A landscape with many valleys, sampled at points; each row gives a point and its height.
From any point a ball rolls to the lowest of the 2 points nearest to it. It stops when none of these is lower. Distance is the straight distance between rows; heights are no part of it.
pamu (h 42.5): [ 79 103  93 113 104 131 105  93 102  59  80 120 114 106 105  99  75 121
 104 102  87 111  89]
vibud (h 38.1): [129  87 124  73  69  67 109 101 110  77 107 109  75  98  54  94 129 109
 107 102 103  96 112]
Rok (h 57.2): [ 68 141 104 127 132  96 113  73 109 115 142 106  88 127 100 132 103 119
 118 101 106  96 120]
losin (h 47.4): [ 80 129 104 126 176 133 113  81  97 118  71  92  95 101  97 117  85 159
  89  81  89  77  72]
tedo (h 40.1): [ 89 112 117 109 123 102 112  96 107 112  73  99  75  86  67 103  87 125
  78  87  72  67  92]
Zos (h 41.0): [138 107 111  72 119 109 122  76 135  86  97  97  72  97  72 105  91 118
 122 123  94  77 105]
rur (h 62.9): [100  78  98  97  79 109  84 126  84 104  64  99 111  76 100  80  92  84
  67  87  91  96  77]
maf (h 18.3): [169  75  91  44  87 101  98 104 123  82 104  94  99  89 104  89 102  99
 128 125 132 111 101]
simab (h 39.4): [ 72 107  97 121 136 110 103 113  86 138  48  96  93  75  98  90  60 109
  54  64  63  67  79]
fum (h 57.9): [ 94 116 134 108 102  94 121  75  97  66 106 109  75 115  48 123 139 150
 107 100  96  99  98]
sas (h 18.5): [134  83  87  73  88  96  82 108 117 118  98  96 103  86 121  83  83  70
 107 116 108  93 108]
mam (h 42.6): [ 85 110 106 119 147 127 101 107  76 135  51  85  93  76  88 100  83 138
  51  65  79  65  55]
lod (h 24.2): [ 70  94 113 120 101 105  99 119  72 113  49  93  94  73  71  85 102 102
  52  62  67  81  67]
Por (h 50.7): [ 89 131 133 116 128  79 111  72 103 128 139  86  71 113  67 136 150 149
 101 103 104  90 107]
beziz (h 48.0): [ 89 104  98  96  99  81 121  99 140  81 127 126  77 108  78 106  78  83
 126 116  70  86 143]
pez (h 34.1): [ 56 118 110 129  70  74 117  90  93  51 146 135 108 138  91 123 116  98
 123 101  98 126 132]
mifuf (h 28.8): [150  81  92  72  74  90  74 112  72 112 118  77 126 113 136 100 143  92
 108 111 164 129  93]
nuser (h 17.9): [110  74 116  81  52  71  95 128  81  80  80 103  94  80  69  79 128  78
  82  82  91 107  92]
nuzi (h 53.7): [114 111  91  96 143 103  98  93 117 168  84  73  83  83 111  88  68  90
  86  99  85  55  96]
Vele (h 54.6): [ 72 132 106 127 132 112  99  74  93 111 118 100 100 122 107 122 110 135
 103  96 113 100 100]
vipaf (h 67.2): [106  98 116 100  89  77  94  99  93 123 109  93  85  99  87 100 130 103
  88  95 111  92 107]
tuseb (h 55.0): [102 101  81  99 120  99  92 113 122 158  89  94  93  78 118  84  61  70
  82  95  81  64 106]
Ninet (h 32.1): [165  74 106  47  81  79  96 118 116 120  85  87  81  69  82  83 106  82
  92 108 107  81 100]
vir (h 23.8): [ 49 103  67 122 105  92 111 105 132  94 123 132 107 109 125  98  38  66
 114 105  64 104 143]
memaz (h 35.1): [155  83 121  55  81  67 107 106 106 105  96  90  72  83  60  94 131 105
 104 103 113  88 104]
Dob (h 59.0): [134 108  79  82 136 161  97  80 124  82  87  98 115 108 135 109  63 125
 126 136 121 107  83]
Zal (h 22.7): [142  74  95  65  73  94  89 110 102  80 115 101 113 104 115  89 111  92
 120 115 132 124 105]
Mamag (h 34.2): [168 107 110  62 121  93 102  85 114 148 113  60  74  87  88 106 133 106
 119 119 128  78 103]
mev (h 29.5): [ 76  98  73 105 103 110 109 103 143  78 104 132 106 102 117  94  33  84
 109 110  61 102 125]
poze (h 66.2): [ 84  93 109 113  75  81  92 110  82 102  99 103 101  98  93  96 123  90
  86  83  99 106  98]
tet (h 11.5): [ 86  84 124 105  69  78 100 119  76  96  70 101  86  74  54  84 134  90
  66  70  72  92  85]
ziza (h 10.9): [152  78  92  62  95 117  95 108 122  90  82 102 102  86 104  91  79  98
 106 121 105  98  93]
Zotev (h 34.7): [ 96 103  75 115  81 109  78  96  83  95 128 106 144 129 169 100  93  79
 115 114 137 134 108]
nom (h 38.9): [ 49 124 112 132  92  73 121  90 105  70 137 129  86 126  73 122  99 103
 113  93  82  99 134]
votem (h 48.5): [ 97 109 112 125 132 127  88 100  67 124  82  78 101  99 100 116 127 143
  71  82 107  97  62]
kefet (h 53.0): [122 110 132  93 112  86 105  79  93 112 120  79  75 107  62 123 159 145
 102 104 119  95  97]
Vose (h 65.9): [117  91 104  94  90  87  83 113  97 145  88  85  94  77  98  91 110  87
  74  92 103  80  94]
kar (h 55.4): [126 115  83  84 122 137 101  73 129  85 118  98 106 114 125 112  79 114
 140 132 122 107 106]
Sib (h 14.8): [ 30  90  82 139  84 131  99 114  55  67  69 103 144  99 132  87  91  64
  75  82  84 139  63]
Rupil (h 52.1): [130 105 103  85 107 121  99  80 108  73 107  99 101 113 100 112 105 126
 129 124 129 108  98]
gon (h 28.4): [ 72 109  78 111 102  83 106 100 132 108 141 120 101 117 127 101  59  62
 125 112  89 102 151]
Renu (h 47.9): [115  88  96  90  94 131  99  95 108  55  87 112 114 104 108  99  88 117
 113 116 105 119  88]
susid (h 45.8): [ 60 133 113 128 119  61 116  94 109 137 155 103  73 117  77 124 112  92
 109  94  81  79 141]
Zava (h 36.6): [ 76 111 101 119 129  94 102 106 103 142  76 100  86  88  91  92  74 107
  68  75  69  62  99]
Mib (h 27.0): [142  93 104  71  73  75  95  93  91  86 137  91 107 122 104 110 147 107
 129 115 157 134 115]
vesi (h 63.5): [104  98  76 108 128 168  88  89  96  76  76 102 130 109 141 105  66 129
 110 121 119 117  70]
Tumo (h 22.8): [141  91  73  70 103 103  84 102 140 130 108  90 102  86 138  81  64  53
 122 127 100  89 118]
Zabo (h 28.6): [ 56 104  69 124 117  94 100 112 123 128 106 119 105  98 131  91  39  64
  95  93  71  87 136]
pav (h 31.7): [157  96 108  67 105  95  91  87 101 123 121  69  89 103  96 110 147 111
 120 118 147 103 102]
Kudo (h 42.9): [ 59 119 113 120 107  64 124  94 114 104 130 114  71 111  68 117  97 102
 103  96  74  77 138]
Keza (h 60.6): [ 76  76  81 106  76 115  91 124  93  86  65 120 119  77 119  74  65  72
  79  85  72 103  89]
vob (h 27.6): [118 102  98  86  70  68 102  93  96  82 156 103 119 140 125 113 132  89
 139 119 148 138 129]
Lenu (h 26.1): [124 110  72  88 124 102  98  91 144 137 131  88  95  96 137  90  60  53
 136 125  95  90 135]
sesa (h 28.7): [ 80 103 103 110  57  81 107  93  95  27 139 131 126 139 108 113 111  97
 133 111 107 148 116]
zeve (h 29.3): [161  86 104  64  93  92  94  92  82  95 123  74 104 117  98 115 158 123
 123 120 166 130  97]
napoz (h 55.2): [126 111 127  92 107 106 113  71  98  72 116  94  85 120  61 127 150 152
 119 115 129 106  96]
mezar (h 18.0): [ 65  93 121 116  82  88 109 115  81  92  62 111  89  80  59  85 100  90
  63  72  57  85  90]
tama (h 60.2): [ 94 105 125 103  87  92 117  80  98  41 110 121  93 118  62 114 128 130
 117 107  99 114 104]
leb (h 23.4): [ 34  84  90 125  61 124 101 108  65  33  79 111 150 114 126  87 100  64
  96  96  81 154  65]
goful (h 56.5): [ 95  83  75 101  93 101  80 123 107 141  78 100 108  75 130  72  58  64
  73  90  85  80 105]
kulo (h 29.2): [ 69  74  99 100  55 126 100 114  60  21  72 102 143 111 109  85 123  74
 105 106  90 156  53]
Leg (h 43.8): [ 80 128 109 115 159 113 124  84 113 113  68 100  77  93  80 105  70 146
  82  81  69  59  81]
lolo (h 35.8): [ 76  95  86 105  99 124 109  97 130  56  82 130 107  95 109  96  45 109
 105 107  66 110 106]
zatos (h 62.6): [ 84  95 118 111  69 104 109  93  75  33  93 114 112 116  77 102 133 114
 110 100 102 132  84]
Razav (h 24.1): [101 101  98 100  47  68 103  93  87  49 157 120 137 146 125 111 122  83
 138 115 136 155 124]
Teru (h 31.2): [123  88  86  96  72 101  75 109  72 104 122  94 139 121 157 100 122  82
 108 110 156 139  96]
bar (h 34.5): [ 39 105  98 142 105  80 104 115  84 125  77 108  99  85  92  86  82  84
  62  57  59  83 108]
Boma (h 51.7): [106 125  89 101 167 124  98  84 109 153  89  76  93  94 116 104  79 120
  94  96 102  64  84]
gezab (h 29.4): [ 92 118  69 107 118  89 104  92 139 125 157 104  95 112 134 106  61  45
 145 124  94  94 149]
Feke (h 64.6): [124  83 113  92  87 110  84 120  74 120  69  86  98  76  87  95 121 100
  70  89 106  91  71]
Mufun (h 26.0): [149  73  92  66  67  98  78 124  88 100  95  88 118  90 116  90 118  85
 103 107 140 119  87]
Pipo (h 17.4): [130  60 101  66  46  79  91 135  97  63  85 107 107  78  79  70 113  76
  94  99  97 120  89]
lir (h 32.5): [ 58 106  83 128 107  89  92 110  99 133  97 108 105  96 121  90  68  78
  79  76  76  86 117]
Mizag (h 45.7): [107 108 119 116 141 129  97 104  72 136  61  74  85  81  81 110 118 148
  56  79  96  78  56]
ragur (h 48.4): [ 87 128 126 113 115  63 110  85 107 146 151  80  68 106  73 125 142 114
 100  95 100  79 125]
Fel (h 58.2): [ 72  83  65 116  91 113  80 120 102 118  78 113 124  85 147  76  46  64
  81  89  81 101 103]
nak (h 29.0): [162  70  97  57  79 101  82 125  92 119  79  82 102  75 101  85 113  89
  88 106 128  96  83]
gilor (h 51.5): [ 84 114 108 131 118 122  92  90  69 106 100  88 111 116 113 117 127 135
  91  93 119 112  82]
sezag (h 45.2): [108 109 110  88 109  84 122  88 134  99 119 106  68 103  63 105  92  97
 122 113  81  77 127]
Gane (h 64.7): [ 81  94 106 108  69  97 100 104  91  65  93 115 105 101  85  93 109  94
  98  94  87 112  99]
kefip (h 37.2): [163 112 109  60 126 107 119  72 130 111 105  76  66  87  75 109 113 116
 130 126 114  76 100]
Levor (h 30.1): [ 31 104 102 142 104 102 100 115  65 105  65  98 108  85  94  88 103  97
  57  55  68  99  76]
fova (h 23.7): [ 50  94  84 135  93 132  80 125  49 107  64  89 141  93 140  88  94  69
  66  71  99 123  62]

Where does a ball stop that starts at each point below?
Vele -> Zava
vipaf -> Zava
goful -> Zava
Dob -> vir
tama -> Razav
beziz -> Razav
memaz -> ziza
Teru -> ziza
sezag -> Mib
Rok -> Razav
vesi -> vir
